A landscape with many valleys, sampled at points; each row gives a point and its height.
A ball rolls from a point to the lowest of its 6 nearest points, and stops where none of them is lower. Distance is the straight distance between rows; heights are no part of it.
j89 h=753: [-17  -1 -19   2 -10  17  10  19 -21 -14]
j293 h=717: [ 24  26  16  36  -5 -22  16 -11  -8 -32]
j48 h=569: [ -7 -12 -14 -14  10  11  -8  20   1  24]
j755 h=470: [  2  -9  -1 -14  19   1 -14   4  13  32]
j876 h=481: [ 23   7  14  13  10 -15   1  -7  -9  15]
j630 h=141: [-20  12 -16  16 -19  16  17   9 -19 -40]
j777 h=539: [ -9  -2 -16   1   3  10   0  20 -13  10]
j93 h=401: [  3  21  -1  24  -8  -6  12   6 -14 -29]
j537 h=582: [-16  -7 -22  -3  -1  18   5  22 -18   0]
j603 h=441: [ 13  -9  10 -10  14  -3 -12  -5  13  32]
j374 h=386: [  2  21  -5  27 -17  -3  16   8  -9 -45]
j404 h=446: [ -7 -13   1 -25  17   0 -19   4  13  31]
j647 h=333: [-10   5 -12  16 -15   8  11  14 -18 -23]
j802 h=304: [  7 -29  23 -47   5 -13 -23 -40  32  27]
j206 h=525: [20  2 11  6 11 -7 -3 -4 -2 22]
j675 h=681: [-15   3 -21   8 -12  15  11  17 -25 -20]
j781 h=250: [ -5  14 -11  24 -11   1  15   6 -14 -38]
j504 h=128: [ 12 -19  23 -31  10  -8 -16 -36  28  33]
j421 h=452: [-16 -17  -5 -35  20   7 -20  12  21  30]
j23 h=562: [ -6  -6 -13  -6   7  12  -5  17  -4  17]
j873 h=391: [ -3  22  -7  30 -22  -4  18   1  -3 -56]
j438 h=541: [ 9 -5  2  1 11 -3 -6  8 -1 21]
j561 h=622: [  8  26   6  28 -10 -13  16   3  -8 -41]
j729 h=592: [ 17  20  11  32   3 -18  12  -1 -11 -20]
j538 h=540: [ 27  -9  20  -5   9 -13  -8 -21  12  28]
j266 h=198: [ -2   6  -8  12  -2   3   4  17 -14  -6]
j770 h=510: [14 -5 10 -7 11 -9 -8 -5  6 27]
j822 h=577: [-13 -13 -14 -26  14  10 -17  17  14  31]
j18 h=512: [ 30  16  20  24   4 -19  11 -12 -11  -6]
j515 h=555: [-21  11 -12  18 -38  14  29  -7   2 -65]
j646 h=311: [ -9 -21  20 -50  15  -4 -28 -23  33  33]
j640 h=505: [ 27  -2  13  10   9 -13  -2  -7  -3  20]
j948 h=217: [  6 -21  20 -30  11  -7 -21 -24  27  34]
j828 h=263: [-12 -17  15 -43  18  -5 -27 -17  30  34]
j918 h=207: [-22  13 -17  20 -30  11  21   0  -7 -57]
j955 h=206: [ -2   7  -7  17  -5   1   6  14 -16 -19]
j35 h=543: [-2 -6 -5  2 11 -2 -5  9 -6 17]
j544 h=440: [ -2 -26  21 -53   8 -11 -28 -39  33  25]
j933 h=100: [-26   7 -17  11 -29  21  25   0 -18 -48]
j502 h=479: [ 26   8  16  19   4 -16   7  -6 -10   2]
j343 h=368: [  8 -13  13 -16  15  -5 -15 -11  17  35]
j958 h=359: [-17  19 -13  26 -34   5  24  -3   2 -63]
j741 h=453: [ 15  15   7  25   3 -12   4   4 -11 -10]
j837 h=287: [ 21 -16  24 -20   5 -12 -13 -34  17  33]
j468 h=542: [ 27  -7  25   0   7 -13  -5 -21   5  30]
j921 h=534: [ -2  -2  -7   2   6   3  -3  15 -10   8]
j946 h=514: [ 20 -11  14 -11  13  -9 -12 -20  15  33]
j392 h=478: [ -5   1 -14   7   3   8   3  18 -14   2]
j766 h=666: [-28  11 -12  18 -48  18  28 -15   7 -68]
j625 h=430: [ 11  12   2  20  -1  -9   8   6 -12  -8]
j571 h=280: [-11  15  -9  24 -21   5  19   7  -9 -51]
j247 h=113: [-13 -19   7 -46  20  -2 -27  -9  29  33]
j156 h=658: [-22 -19 -26 -30   7  24 -11  23   5  26]
j980 h=204: [  2 -18  15 -33  17  -6 -22 -20  29  34]
j568 h=561: [-15  -6 -19  -7   3  18  -2  23 -14  13]
j250 h=158: [-29  10 -18  11 -36  22  28  -6  -9 -56]
j80 h=572: [-16 -11 -22 -16   0  19  -4  25  -7  15]
j908 h=467: [ 17  11  13  15   5 -11   1  -1  -7   5]
j827 h=601: [-20 -12 -21 -18   4  20  -7  23  -1  23]
j737 h=673: [ 22  26  16  31  -1 -23  14  -5 -10 -25]
j851 h=472: [  2   4  -3  10   4   0   0   8 -11   2]
j525 h=500: [  8   9   0  13   8  -3   0  11 -10   7]

For each start below, name the point where the ball stops.
j343 => j247
j822 => j247
j538 => j504
j571 => j933
j468 => j504
j958 => j933
j946 => j504
